A landscape with many valleys, sampled at points; each row gives a point and its height.
From any point a ball rolls to the lowest of the 2 points nearest to it. It stops when none of these is lower. Distance is the straight distance between rows; heights are no part of it.
Rotem: [130 113  90 150 109 102 130 156 127 116 194 118 144 100 126  97 170  99
 120  84 101 108  71  78 125 124  83 102]  h=29.4
Dib: [113 120 149 170  80 120 111 159 145 148 119 132 145 143 123 126 166  99
 148 136 142 145 135 146 115  98  63 126]  h=61.4
sagot: [133 130  95 107 104 113  56 117 160 107 181 140 128 109 123  68 162 134
 113 154 118 138 130  63  81  96 140 133]  h=50.5
Pama: [160 107 105 130 121 179 177 161  92 182 141 181 106 142 130 195 152 131
  88 103  79  80 124 117 133 100 156 111]  h=48.7
Tov: [179  73 148 127 124 121 146 114 116 167 122 110 125 114 131 163 101  89
 159 102 106 139 158 131 170 145 123 129]  h=51.6
Kel: [148 145  97 126  91  76 112 150 118  89 139 103 136 137 138  92 143 107
 149 148 143 144 113 139 111 138  87 157]  h=41.2
kam: [131 177  98 116 148 106  73 113 140  68 131 125 120 152  79  95  82 139
 106 181 185 125  82 120  92 112 143 183]  h=36.0
Sutin: [115 117 184  86 104 123 140 104  85 154 141 152 145 132 200 109 120 113
 127  92 118 173 139 124 157 143 155 134]  h=11.9
voba: [127 118 148  88 151 180 150 128  85 148  99 161 133 151 165 162 118 123
  97 135 123 135 158 149 130  95 144  83]  h=24.2
rofo: [127 100 155 122  95 134 150  89 145 126 111 144 150 110 168 125 143 140
 182  89 117 183 125  98 137 168 111 100]  h=42.6
Midok: [138 139  73 123 159 112  76  67 156 108 131  72 112 135 101  89 111 149
 114 164 141 148 135 135 115 127 154 138]  h=35.7
duril: [121 107 125 118  62 160 135 113 104 115 181 196 136 101 159  82 185 118
  86  70  83 118 117  44 119 129 155 147]  h=41.1
lud: [ 94 132 134 160 145 127 157 159 114 158  90 116 142  96  87 171  95 185
 111 121 119  81 155 176 144 123 170  79]  h=34.8
Zabu: [128 152  89 172 119 118 118 161 110 151 166 154 124 121  96 140 162 102
 183 140 111 106 123 135 114 101  91 123]  h=55.0
miluk: [137 187 123 178 217  97 112 111 132 104 106  94 111 192  92 102 139  93
 151 117 118 167 113 171 160 126 106 186]  h=29.0
vogu: [137  89 135 118 124 150 178 122 152 196 108 123 130 170 149 163 108 155
 141 157 132  96 143 136 124 138 118 137]  h=28.3
leg: [103 109 101 144 130 116 148 178 146 154 148  97 142 107  89 163 114 148
 124 131 104  71 130 173 118 115 132  93]  h=31.4
gop: [132 103 120 142  88 142  97 124 115 121 195 171 117  98 126 126 166  83
 147 129 114 107  84  67 127 100 116 144]  h=29.2
Dok: [125 159  85 122 129 110 117 159 124  76 121 105 137 156 120 100 134  94
 120 179 173 112  93 152  87 120  89 143]  h=39.4
Tul: [113 106 153 169  45 139 130 161 154 145 137 172 151  98 124 129 168 108
 142  86 126 132 109 107 112 113  60 112]  h=60.3
vaf: [131 129 101 110 106  81 140 132 121 103 110 110 132 145 147 136 143 139
 158 158 140  95 127 148 121 154  80 133]  h=42.9
Nelu: [136 115 142 120 108 103 151 150  79 163 113  91 135  92 188 114 137 112
  91  77 123 128 163 116 163 157 119 119]  h=30.2
Mig: [128 103 142 150  52 141 109 112 144  94 147 189 137  86 129  67 131 116
 148 116 157 157 103  55 119 108 105 172]  h=33.4
fom: [ 99 103 117 120 120 185 146 119  97 121 125 133 145 111 104 171  78 141
 101 134 123 103 135 138 117 117 214 139]  h=41.3
Tamon: [149 129  79 113 103 129 104  99 142  78  91 120 102 129 150 107 164 120
 131 192 168 117 132 109  99 128 131 141]  h=46.7
Vos: [130 168 134 100 171 129 182 158 131 170  63 166 116 179 144 178  91 179
 109 100 121 132 162 199 132 143 176  84]  h=31.3
piz: [135 145  85 128 133 142 110 173 140  79 177 161 117 121  92 105 139  64
 128 178 146  92  69 122  84  80 134 145]  h=24.0
fifi: [135 137 168 121 128  69 107  63 134 117 111  98 112 154 187  80 140 170
 120  90 103 162 141 102 175 186 147 185]  h=52.9
gefi: [ 96 106 123  88 119 196 179 147 129 125 140 155 135 114 116 181 109 126
  38 114 127  57 104 134 109 106 170  87]  h=12.7
kazas: [146 122 121  83 105 193 187 168 148 136  83 209 102 144 136 187 110 138
 100 158 143  90 139 144  94  95 183 114]  h=47.1
Sunur: [129 113 184 202  80 135 131 151 171 146 120 128 157 137 102 123 142 119
 173 104 138 188 123 152 127 119  58 118]  h=62.6
rafib: [126  79 131 129 106 147 163 112 146 181 123 142 146 141 153 132 130 121
 156 129 124 122 135 100 127 120  95 125]  h=31.8
kare: [114 141 159 140 156 150 154  90 121 169  57 124 113 170 136 177 115 155
 108 130 129  96 162 201 157 172 173 115]  h=19.1
fulad: [176 138 136 149  73 130  92  91 135  96 169 130 122  90 138  50 132 158
 137 139 147 195  91  60 110 134 109 132]  h=22.5
memu: [163 100 178 130 149 114 119 192 138 195  96 109 141 145 108 166 104 137
 121 120  96  80 164 135 147 181 107  94]  h=16.9
rut: [140 151 162 173 181 128 130 140 189 131 121  88 101 187  69 175 119 141
 160 159 135 118 140 205 143 145  84 151]  h=14.5
tamo: [163 101 127 106 119 161 183 158 104 165 152 182 113 135 157 167 163  99
  91  59  65 129 130 118 143 102 136  88]  h=47.3
Gako: [103 134 167 103 188 125 133 112  75 114  88 132 138 127 141 155  91 141
 115 117 110 121 175 163 168 155 199 109]  h=46.6
Zevul: [136 169 131 134 118 100  95 116 136 114 208 120 134 111 105  69 149  76
 182 127 115 177 112 150 119 154 103 123]  h=30.9
zoveb: [141 103 145 155 145 108 124 162 103 175 168 114 104  73 114 168 157  87
  97  85  89  76 140 131 180 129 129  99]  h=36.9
tuk: [116 114 101 115 106 133  70 122 136  97 165 167 116 108 112 128 142  87
 148 175 132  97  98  97  96  92 153 152]  h=26.6
fova: [143  92 146 133 143 179 138 169 162 162  96 130 139 165  91 174  90 185
 120 182 138  81 121 106 102 115 109 107]  h=55.8
deto: [108 144 116 169 149 128 137 141 167 128 139 115 148 180 104 117 143 102
 187 160 136 155 128 159 101 111  91 165]  h=23.0
sutu: [ 88 143  97 115 152 110  66 119 119 130 173 110 131  86 108 139 122 119
 132 129 126  95 119 109 120 134 149 130]  h=32.3
fad: [119 171 138 142 155  92 108 142 108 128 151 118 145 142 116  63 140  93
 136 120 158 190  99 137 139  80  55 132]  h=16.6
kodel: [120 127  83 166 116 133 132 140 106 142 150 139 124 130 107 121 127 123
 155 179 141  85 113 131 115  90 109 153]  h=53.5
Zogi: [ 62 133 131 111 140 131 140  84 149  64  84  93 130 163 137 142 120 193
  98 153 150  91 119 154 133 146 141 166]  h=52.0
dis: [145 147 130 158 144  64  92 120 129 132 168  96 111  82 118  90 148  83
 181 126 108 148 137 144 152 167 137 106]  h=33.1
Fas: [152 171 150 186 134 100 121  72 126 105 148  91 107 139 122  41 145 123
 147 115 145 198 113 146 172 142  70 148]  h=16.5
lopo: [125 137 126 121  78 107 105 111 182  80 156 127 132 112 140  83 156 118
 175 118 156 199 112 100  99 146  92 153]  h=37.1
Fumol: [145  98 117 156 159 111 139 164 147 166 144  67 149 107 123 134 121 103
 134 112 114 114 142 119 140 139  87  87]  h=33.8
Tum: [106 121 120 124 138 137 153 100 141 164  79 122 125 148 119 187  86 153
 132 143 150  93 119 164 127 155 166 126]  h=23.6
kanu: [137 100 149 139 106 156 138 172 132 199 153 176 128 125 121 178 161 130
 137  88  80  90 141  81 132 120  98 116]  h=58.3
tizu: [132 116  81  82 110 170 141 134  92 103 117 159 123 127 167 134 127 115
  84 144 126  82 110  79  90 135 204 139]  h=43.7
famo: [106 152 132 157 185  50  98 129 154 141 130  62 104 112 116 109 121 101
 125 138 157 139 134 183 163 136 138 144]  h=24.6
pana: [110 137 120 130 150  89 105  79 144 102 158  88 129 170 112  80 121 115
 146 163 130 114 114 172 144 142 103 155]  h=31.7
kig: [ 70 176 136  87 123 177 172 117  95 110 101 161 137 129 133 148  70 152
  67  97 167 132 132 161 117 123 201  96]  h=18.6
lom: [125 108  80 119 130 111 120 156 132 111 176 128 120 110 125 159 168 109
 102 117 105  74  55  89 119 109 119 107]  h=27.8
padi: [125 120 114 112 132 118 118 139  89 136  97  73 131 106 156 151 131 123
  88 123 147 103 159 134 139 150 118 125]  h=27.7
Kegur: [140 178  92  92 137 115 101 150 151  96 190 170 120 143  98  54 135  74
 133 180 140 134  77 128  65  96 138 158]  h=26.1
koto: [116 117 165  99 133  68 135 106  98 164 100 120 113 130 191 134 131 135
 126 116 130 149 133 163 179 129 149 125]  h=16.2
luvik: [149  89 162 166  59 186 147 168 173 171 141 188 139 112 114 149 169 133
 132  82 101 120 127  67 108 125  76 106]  h=59.4
Ropir: [172 100 182 160 104 124 160 119 115 165 102 125 126  91 141 137 119 106
 147  72 124 158 177 128 180 177 104 125]  h=49.5
raz: [156 148 149 128 131  45  88  67 155  97 152  81 104 147 149  62 140 178
 143 121  99 157 142 128 162 173 122 169]  h=51.4
lurof: [129 105 171 122 127 175 151 125  95 168 114 155 135 121 172 149 151 136
 134 105 111 177 172 108 149  98 120  92]  h=27.2
sutol: [145 125 199 105 177 157 159 156 107 168  99 140 113 142 129 189  83 149
 104 120 119 119 201 179 165 139 153 120]  h=16.4
Dofe: [115 104 183 108 108 102  93  85 104 144 147 107 150 114 174  87 115 129
 117  99 131 164 129  87 160 151 132 156]  h=8.1
potu: [109  90 128 123  86 152 156 136 109 139 159 177 152  99 155 119 162 121
 120  67  86 120 130  65 133 113 114 127]  h=39.9
Luro: [139 114 112 103 121 160 158 118  79 171 156 147 100 107 160 172 119 130
 125 152 121 103 105 132 146 110 174 119]  h=59.9
kevof: [112 109 115 100 126 135 150  91 101 107  96 126 110 153 169 110 125 187
 109 173 149 128 149 126 137  91 160 189]  h=42.2
vif: [ 52 169 112 150 127 132 120 114 152  88 116 121 130 124  80 147 113 171
 145 163 182 107 116 158  98 119 141 146]  h=15.6
Lasi: [168 136 131  83 148 185 173 163 112 162 110 171 119 163 137 206  91 142
 118 125  98 112 133 149 106 157 174  69]  h=35.1
bagis: [151 131 117 179 130  86 108 149 113 149 182 108 104  64 109 123 163  76
 148  94  95 126 129 138 165 132 115  96]  h=35.0
Mif: [141 150 139 106 166 191 185 135  89 123 103 151 126 135 122 190  71 151
 112 121 113 122 165 173 128 156 192  72]  h=37.7
resut: [143  84 104 155 103 168 158 173 120 167 141 173 115 131 121 171 146 125
 107 144 110  54 106  90 116  85 134 142]  h=50.4
zibog: [102 107 113  61 138 152 116 104  92 131 135 168 134 111 129 147 105 106
 101 116 112 102 169 120 136 103 162 145]  h=41.4
migas: [116 114 130  96 156 125 102  78  88 125 100 132 127 130 143 140 118 129
 132 124 113 128 179 129 162 136 144 146]  h=43.9
somi: [103 126 146 145 169  67 114  99 156 151  87  81  96 126 144 151 136 132
 131 127 144 136 132 182 175 131 145 133]  h=21.0
Durad: [151  98  84 134 130 123 130 130 138 140 178  86 108  95 124 143 124 111
 159 145 123 145 117 126 128 118 140 141]  h=55.9
Sarug: [127 107  95  91 100 173 138 132  90 111 167 171 120 127 166 127 181  99
  72 109  85  81 121  74 107 131 189 142]  h=42.3
dopa: [ 84 168 115 159 128 159 130 150 141  74 126 149 143 118  42 152  89 132
 139 163 180  84 105 137  86 109 118 133]  h=18.5
Dev: [108  74 110 131 137 125 136 127 141 150 138 103 172 140 119 120 103 110
 139 138 109  93 140 121 123 121 102 120]  h=35.2
liko: [116 136 107 101 127 112  95 109 131  66 101  94 128 126  96 148  69 158
 104 149 178 120  91 118 114 136 162 175]  h=33.5
mugit: [142 109 134 146 112 108 139 132 164 136 121 133 137  90 131 144 157 134
 199  84 109 170 141 111 134 150  78  80]  h=41.0
tisif: [144 159 107 165  95 106  64 139 126 116 200 125 138  95 106  52 164 129
 107  84 101 168 111  59 100 118 113 131]  h=10.0
Vebap: [111 109  98 100 135 143 130 157 116 137 134 160 127 117 148 198 164 122
 101 103 109  76  80  80 110 120 148 102]  h=25.9
gef: [123 161  90 150 149  79  51 132 100 115 109  98 135 129 129 109 146 143
 148 136 132 157 113 101 116 125 140 135]  h=19.6
gozir: [126  93  88 158  77 142 156 166 118 140 164 143 114 110 139 129 163 120
 129 155 118  89 118 109 113  78 135 164]  h=51.9
Guro: [140 108 159 113 166  82 155 146 106 169 113 143 126  87 164 136 131 122
 152  87  86 133 161 121 177 136 136  70]  h=44.1
Zaliz: [137 150 110 170 135 144 122 135 143 102 119 143 148 186 114  76 155  69
 174 178 145 171  99 131  84 111 116 167]  h=26.7
Dig: [137 131 144 123 142 160 130 169 158 144 109 123 124 123  63 205  84 183
 132 149 147  79 137 134 118 138 109 103]  h=57.5
puv: [129 148 116 151 119  91 113 116 160  89 118 122 138 128 123 106 168 121
 204 104 128 195 130 130 121 142  71 128]  h=38.9
nof: [141 111 177 124 144  84 182 107 134 133 103 106 114 141 179 133 142 138
 168 107  95 120 178 160 182 200 123 126]  h=46.8
susaz: [119 102 116 101 138 125 127 115 127  84  93 130 130 131 108 156 105 145
 125 173 155  94 130 142 136  89 102 127]  h=36.4
davo: [ 68 167 109 142 123 104 116  87 137 108 124  93 116 106  81 125  95 186
 122 139 165 114 137 177 135 136 179 156]  h=12.4
lut: [ 85 151 134  71 177 160 152 157  91 146 171 141 132 123 189 146 115 115
  90  88 111 134 148 129 121 141 192 106]  h=21.8
Leda: [ 55 135 141 109 185  83  94 117 134 130 118 100 144  96 123 144  92 150
 122 119 147  99 127 129 145 146 162 126]  h=28.9
Zugam: [150 106 217 112 174 127 130 151 145 193  90 132 116 159 115 178  94 139
 123 121 105  94 195 158 172 176 127 128]  h=10.8
Rig: [119 109 118 152 156 146 140 135  83 169 106 123 138 107 114 172  97 143
 115 123 103 104 148 147 148 113 189 108]  h=38.0
gak: [ 92 157 155  95 131 208 182 150 118 126 138 168 144 136 119 182  69 123
  58  91 132 111 117 162 105 127 198  64]  h=15.8
Pazu: [129 120 172  95 131 131 133 175 170 204  96 141 119 162 122 170 141 197
 137 138 100 113 178 162 133 142 117  91]  h=22.7
zuzar: [135 140 159 179 121  83 118  80 134 120 109  92 119  95 146  65 147 150
 140  89 153 198 133 129 184 139  77 125]  h=18.7
fonum: [171 135  72 150  83 139 112 143 108 102 155 111 101  89 135  99 171  96
 116 133 145 141 130  77 107 113  93 151]  h=43.8
Reka: [114 139 145 133 100  91  73  96 164  91 145 123 145 168 145  75 157 130
 171 150 132 176  96 102 100 149 114 167]  h=35.4
sikep: [104 134 104 138 101  89  91 119 109 142 128 133 145 105 151  93 164 138
 160 100 113 146 139  83 125 137 120 131]  h=15.3
devaz: [118 110 122  98 120 172 160 182 133 144 140 124 125 110 120 188 139 154
  58 128 120  52 141 133 110 113 115  88]  h=15.4
lesig: [137 100 143  86 109  99 176 124 117 114 100 111 147 155 186 144 140 146
 153 118 106 124 161 143 143 176 104 126]  h=45.0
gagoz: [ 95 142 105 143 160  94 125 149 150 155 149  77 124 102 105 141 112 118
 129 139 153 102 123 183 134 127 125 118]  h=28.0
Sav: [ 77 168 150 119 102 127 144 106 105  92 102 116 128  80  96 172  83 185
 120 114 169 111 129 148 137 156 189 132]  h=15.7
lib: [133 132 168 102 168 120 173 142 147 184  73 155 121 187 169 168 132 168
 142 115  91 142 168 177 145 146 150  88]  h=27.4
puvev: [101 116 110 153 174  95 144  67 163 123 109  83 114 182 121 113 116 151
 140 139 114  99 122 172 172 123 103 163]  h=34.3
Nelur: [105 105 110 160 148 173 144 136 128 126  84 137 150 129  95 164  88 165
 119 170 160  85  99 100 106  92 148 115]  h=53.7
tufab: [142  94 129  94 138 123 124 134 120 139  85 150 134 135 120 185 116 127
 137 130 119 101 147 127 140 107  94 105]  h=39.1
ruko: [151 185 163 147 112 102  87  93 149  83 179 114 141 179 121  42 147 122
 159 141 125 200  93 128 102 173 108 178]  h=33.2
kovup: [130 113 162 143 167  43 145 116 116 122 116 108 120 112 149 105 123 132
 179 113 100 121 168 129 191 176 124 145]  h=48.3
foli: [126 119 111 155 128 127 130 144 140 136 167 103 150 105 129  99 146  95
 146 111 134 147 104  92 116 120  57  89]  h=31.1
Bipom: [157  76 105  88 100 170 171 169 131 128 105 145 130 126 164 167 147  99
  85 114 105 128 149 108 107  93 143 118]  h=35.9
vadu: [148 198 159 138 123 117 133 113 103 103 162 137 137 136 108  22 140 102
 133 115 156 217  97 152 132 121  62 144]  h=14.2
muv: [165 127 157 176 123  95 128 145 124 151 147  84 120 131 131 132 135  92
 173 146 136 157 103 170 153 137  88 110]  h=22.9
kupus: [157 129 139 164  76 135 112 118 180  81 152 185 140 123 111   4 119  87
 150 139 163 170  87  77  95 102 117 169]  h=35.3
Kesag: [122 115 175 115 202  99 146 140 101 143  85 118 129 111 160 146 119 128
 124 119 100 112 185 137 174 159 152  82]  h=45.9
sal: [142 211 169 141 150 124 106  89 137  94 146 121 134 205 112  29 168 107
 125 121 109 220  98 149 116 143 107 189]  h=31.6
safo: [152 170 126 153 106  76  57 107 136 134 175 108 147 118 120  39 132 132
 127 107 123 176 123  85 106 158 109 136]  h=7.4
sis: [131 106 118  74 123 150 148 110  91 113  97 133 124 141 190 113 130 139
  93 135 146 160 169 103 131 102 143 160]  h=40.3
kevav: [136 181 106 175  74 125 114 153 129  79 166 175 153  73  85  42 133 117
 127  68 130 193  59 138  91 150  95 119]  h=13.9
kinez: [119 167 117 112 156 104  97 125 133 111 188 117 148 157  98  70 121  80
 155 159 126 152  98 154 101 127 114 148]  h=28.7
derar: [117 119  61 110 129 129  93 107 157  90 136  97 118 100  98 109 121 134
 105 175 146 134 109 138  95  93 165 105]  h=32.8
Dizav: [117 107 130 128 125 116  93 110 126  94 103 148 135 149 126 125 144 109
 154 169 152 123 120 110 132  87  83 145]  h=33.9
fek: [123 117 144 140  95 117  98 117 115 112 171 153 139 118 116  92 131  93
 170 142 142 156 103  98 134  94  78 157]  h=31.5
gazak: [141 101 109 107  90 131 123  98 139 150 174 116 111  85 163 108 141 127
 142 119 133 171 117  72 125 114 143 146]  h=57.4
danuz: [141 129 179 164 171 132 139 103 179 143  81 102  80 173  95 202 115 174
 141 141 110  93 142 192 180 156 132 146]  h=9.3
muf: [197 111 143 125 104 162 141 195 128 204 133 118  96 134 121 174 144 169
 116 140  99  93 142 122 128 149 102  92]  h=29.1
guvad: [122 165  82 144 160 113 114 133 141  85 127  88 125  97  59 147  87 127
 133 142 159 140  75 168 113 115 151  82]  h=27.3
besa: [123 105 137 165 125 138 103 159 138 172 164 149 144 122  92 170 145  99
 175 118  90  99 140 115 123 115  91 119]  h=56.7
zaba: [115 154 118 153 160 134 124 143 181 116 102 110 122 179  77 167 124 117
 149 159 164 127 130 186 104 112  88 159]  h=18.8
savuz: [142 111 103  76 117 174 167 166  73 111 127 161 132 137 181 132 126 100
  67 101 110 134 162 100 112  94 153 148]  h=38.1
Pugi: [137 173 143 163 140 158 144 111 144 111 129 159 151 183 107  63 153  65
 180 132 148 200  96 128  97 133  69 164]  h=24.4
Lav: [124 116 164 155 148 101 125 122 136 171  90 109 142 155 144 152 129 122
 161 109 127 103 153 120 155 175  82 138]  h=26.3
Lep: [163 121  99 126  74 109 107 101 148  75 119 141 111 129 144  46 160 128
 145 178 151 135 140  89 106 111 117 162]  h=48.0
Vogev: [112 128  96 139 139 153 116 168 154  81 134 158 136 125  61 141 120  91
 127 179 148  75 102 143  89  81 107 111]  h=21.5
Zir: [144  99 157 180 101 128 133 102 106 150 109 124 143 102 119 111 124 114
 152  84 128 164 177 121 175 119  75 140]  h=47.9
tasig: [134 158 150 189 124 107 138 154 122 117 134 124 150 106 113  80 127 122
 162  85 162 198 102 120 142 114  35 125]  h=19.2
legup: [142 134 125 134  62 113  80 116  94 125 164 136 146  86 153  58 157 162
 100  97  98 152 129  52 112 141 133 127]  h=12.3
Pemek: [ 82 133 125  88 148 156 121 137 114 148 102 157 147 123 142 202 108 125
 106 105 128  91 109 120 108 145 175  90]  h=22.8
kiru: [160  83  94 113 128 139 140 134 122 152 145 100 112  89 129 174 124  94
 127 101  98 127 155 125 143 128 156 131]  h=53.9
vuki: [188 124 154 116 136 173 176 167  91 203 133 146 111 144 160 171 122 146
 123 124  83 117 162 141 139 155 145  74]  h=31.9
Ruzin: [ 90 167 135  93 165 180 163 164 108 163 150 171 132 150 163 187  97 107
  75  86 126 107 127 153 108 149 189  87]  h=19.0
vezop: [ 87 126  99 126 140 141 106 128 131 169 177 111 112  79 126 171 157 109
 112 117 122  86 123 124 126 127 153 111]  h=34.5
dalu: [136  88  95  80 111 157 144 145 142 101  81 128 120 111 137 185 120 123
  93 145 141 127 120 143 103  90 180 108]  h=33.3
bab: [105 128  83  79 126 126 136 111  94 111  80 102 140 126 152 123 100 157
  63 134 153 102 147 137 118 137 161 134]  h=24.5
vopep: [108 160  90 165 160 148 112 115 171  69  78 105 116 181  80 137 133 120
 130 169 174 141 109 168  96 105 130 171]  h=22.4
Rotir: [140 121 132 115 160 118 119 151 112 174 112 156 117  95 117 193 139 138
 147 109  95  98 163 130 155 114 119  70]  h=41.7
zomid: [115 135 150 109 185  78 102  77 131  96 112  68 108 152 165 112 121 179
 112 126 113 124 143 118 169 176 166 187]  h=54.4
kufu: [ 81 146 126  68 154 135 153  88 106 101  78 123 137 142 147 132  76 171
  61 109 152 135 134 162 136 130 192 117]  h=21.4
vudad: [149 144 139 176 102 159 162 138 157 107 141 174 159 125  84  72 115  72
 167 101 152 195  80 138  99 128  54 128]  h=21.9
nesa: [166 156  97 156  62 113 128 137 120  98 151 123 120 105 136  48 161 102
 129 132 160 174  96 116 106 119  73 131]  h=42.7
Demef: [112 117  78 109 127 126 128 122 150 102 104  89 121  89 108 164  98 150
 108 146 156 133  87 149 108 110 183  98]  h=30.3
kimev: [124 131 145 134 122  91  48 116 111 141 177  81 146 119 139  69 123 126
 103 137 123 144 125  96 128 128 128 147]  h=3.4
sufa: [154 126  77 131  96 151 112 137 108 123 134 108  99  89 149 164 186 106
 115 147 135 110 122 103 108 133 123 108]  h=45.1
bilu: [149  99 134  91  80 154 152  97 115 114 128 171 145 103 182  99 132 125
 140  86 108 182 111  70 123 147 145 101]  h=44.2
fel: [137  94 127  90  87 151 120  93  98 153 165 158 106 110 177 121 139 113
 122 148 125 136  97  89 130 102 174 140]  h=58.6
lan: [114 103  85 150 122 164 151 156 123 114 120 161 125 107 109 148 114 139
 106 168 148  46  86  87 105  78 157 131]  h=52.1
Vipa: [120  91 118  78 106 151  91 117 100 101 131 146 126 103 133 130 102 114
  69 155 143 100 131  97 123  78 169 167]  h=38.7
gur: [152 102 156  93 141 115 169 169 121 178 128 163 136 110 163 165 132 116
 124  51  74 151 144 114 157 112 123  72]  h=45.7
Rapab: [116 129 128  76 142 180 188 116 149 110  58 172 125 176 144 179  91 158
 105 142 151 121 137 158 103 129 174 111]  h=49.1
Tino: [148 115 167 149 141 138 151  84 152 175  77 102  92 175 154 170 151 141
 136 130 114 121 167 180 175 158 123 140]  h=14.4
figik: [134 107 151 120 136 106 133 162 130 198 117 123 148 122 141 170 118  95
 133  88 101  78 151 118 142 186 115 109]  h=21.7
nagif: [140 108  91 113  90 150 123 134  99 102 110 132 122 116 165 123 154 123
 119 172 145  95 126  83  97 132 151 141]  h=45.2
zanef: [ 71 119 144  92 137 165 154  93 161  81  62 142 142 157 128 172 114 176
 114 158 156  98 132 144 109 131 157 121]  h=50.7
zuvet: [103 138 136 140 121 147 163 138 177 107 102 105 151 121  45 183  69 176
 131 128 159  83 126 156 110 150 124  89]  h=59.1
tigu: [121 144 167 157 176  35 115  91 157  81 138  92 101 144 133  70 143 131
 168 104  89 138 141 143 198 167 101 165]  h=50.0
Gebi: [121 109 148  84 134 174 151 186 160 184 107 127 133 144 137 179 138 178
  91 131 113 111 175 141 104 116 126  85]  h=18.9
gapog: [113 101 126 143 152 113 165 106 168 167 119  92 117 169 130 148 111 159
 152 156 145 103 133 165 152 119  95 155]  h=32.0
toge: [ 88 139 123 132 167 121 111 101 132  75 117  67 123 141 134 132 133 176
 127 165 155 122 136 142 137 135 116 163]  h=53.2
nuka: [164 177  91 110 138  98 102 130 137  45 117 128 114 169 107  54 119 117
 110 202 169 122  96 141  86 114 121 169]  h=37.8
dola: [110  89 118 126 118 123 140 152  90 148 155 127 162 111 147 127 141 121
 121  92  76  93 143  97 140 125 128 117]  h=38.3
Givek: [116 186 111 154 182 128  78  94 131  93 112 105 128 193  87  86 148  92
 126 157 146 164 111 166 113 114 113 167]  h=25.8
boza: [169 122  98 118  70 122 105 125 165  89 167 163 114  95 148  33 158 142
 133 158 131 123 136  42  87 105 143 154]  h=49.2
Lozi: [127 182  91 139 186  85  60 135 122  99 133  93 127 131  83 114 111 127
 136 147 144 171  92 153 114 115 153 125]  h=23.8
Roni: [148 206 120 121 179 128  84 107 135  96 141 111 138 201  92  44 138 111
 108 170 131 189 123 139  80 123 131 185]  h=28.8
Ziguf: [182 101 164 156 103 131 142 163 149 173 115  94 120 144 130 160 142 142
 153 145 122 135 135 138 133 149  72  97]  h=26.2
ruvu: [153 144 145 194 151 112 125  86 133 130 125  83 100 169 122 109 156 108
 158 149 133 156 119 180 173 124  71 141]  h=19.5
zizoz: [114 135  93  91 115 197 185 140 120 100 100 202 118 125 140 148 103 116
  80 131 144  81 118 113  90 103 221 115]  h=45.3
gerim: [112 137 139 129 116 204 196 111 101 113  92 147 149 117  77 178  58 172
 111 111 133 113 154 141 119 132 194  92]  h=40.2
met: [129 111 116  91 121 110  71  98 116 111 119 115 118 127 132 134  94 137
 100 156 163 130 110 101 128 106 153 190]  h=36.2
Mul: [154 162 129 129 101 117 114 131 167  95 170 157 124 146 133  21 148  88
 151 173 159 185  83 104  82  94 118 166]  h=36.6
dibed: [142 106 151 137 116 121 125  73  84 115  93 120 130 135 149 112 146 135
 144 111 115 151 180 123 180 139  99 146]  h=46.1
kur: [ 84 132 135  73 180 106 109 126 103 146 148 113 138  93 162 130 102 142
 105 104 110 122 151 109 144 147 203 130]  h=25.2
biza: [153 113 186 143 148 137 115 136 151 179 100 124 107 159  79 197 101 163
 157 155 114  90 165 179 155 154 124 133]  h=3.2
mubus: [147 148 183 100 182 170 165 156  83 154 108 153 125 187 163 154  97 140
  87 122 116 135 194 180 155 127 124  75]  h=20.7
lazo: [160 151 142 168  83 107 106  84 137 101 145 116 113  78 137  64 123 169
 148  97 166 219  91 111 143 154  98 135]  h=20.9
mede: [136 146 124 179  90 113 101 143 122  92 164 120 163  77 117  48 136 124
 132  75 121 195  79 101 114 144  94  97]  h=12.5

Where does a ball stop that starts at each point below?
zomid => liko
rofo => Givek
fel => liko
Zogi => vogu
boza => vogu
fifi => liko
fom => kimev
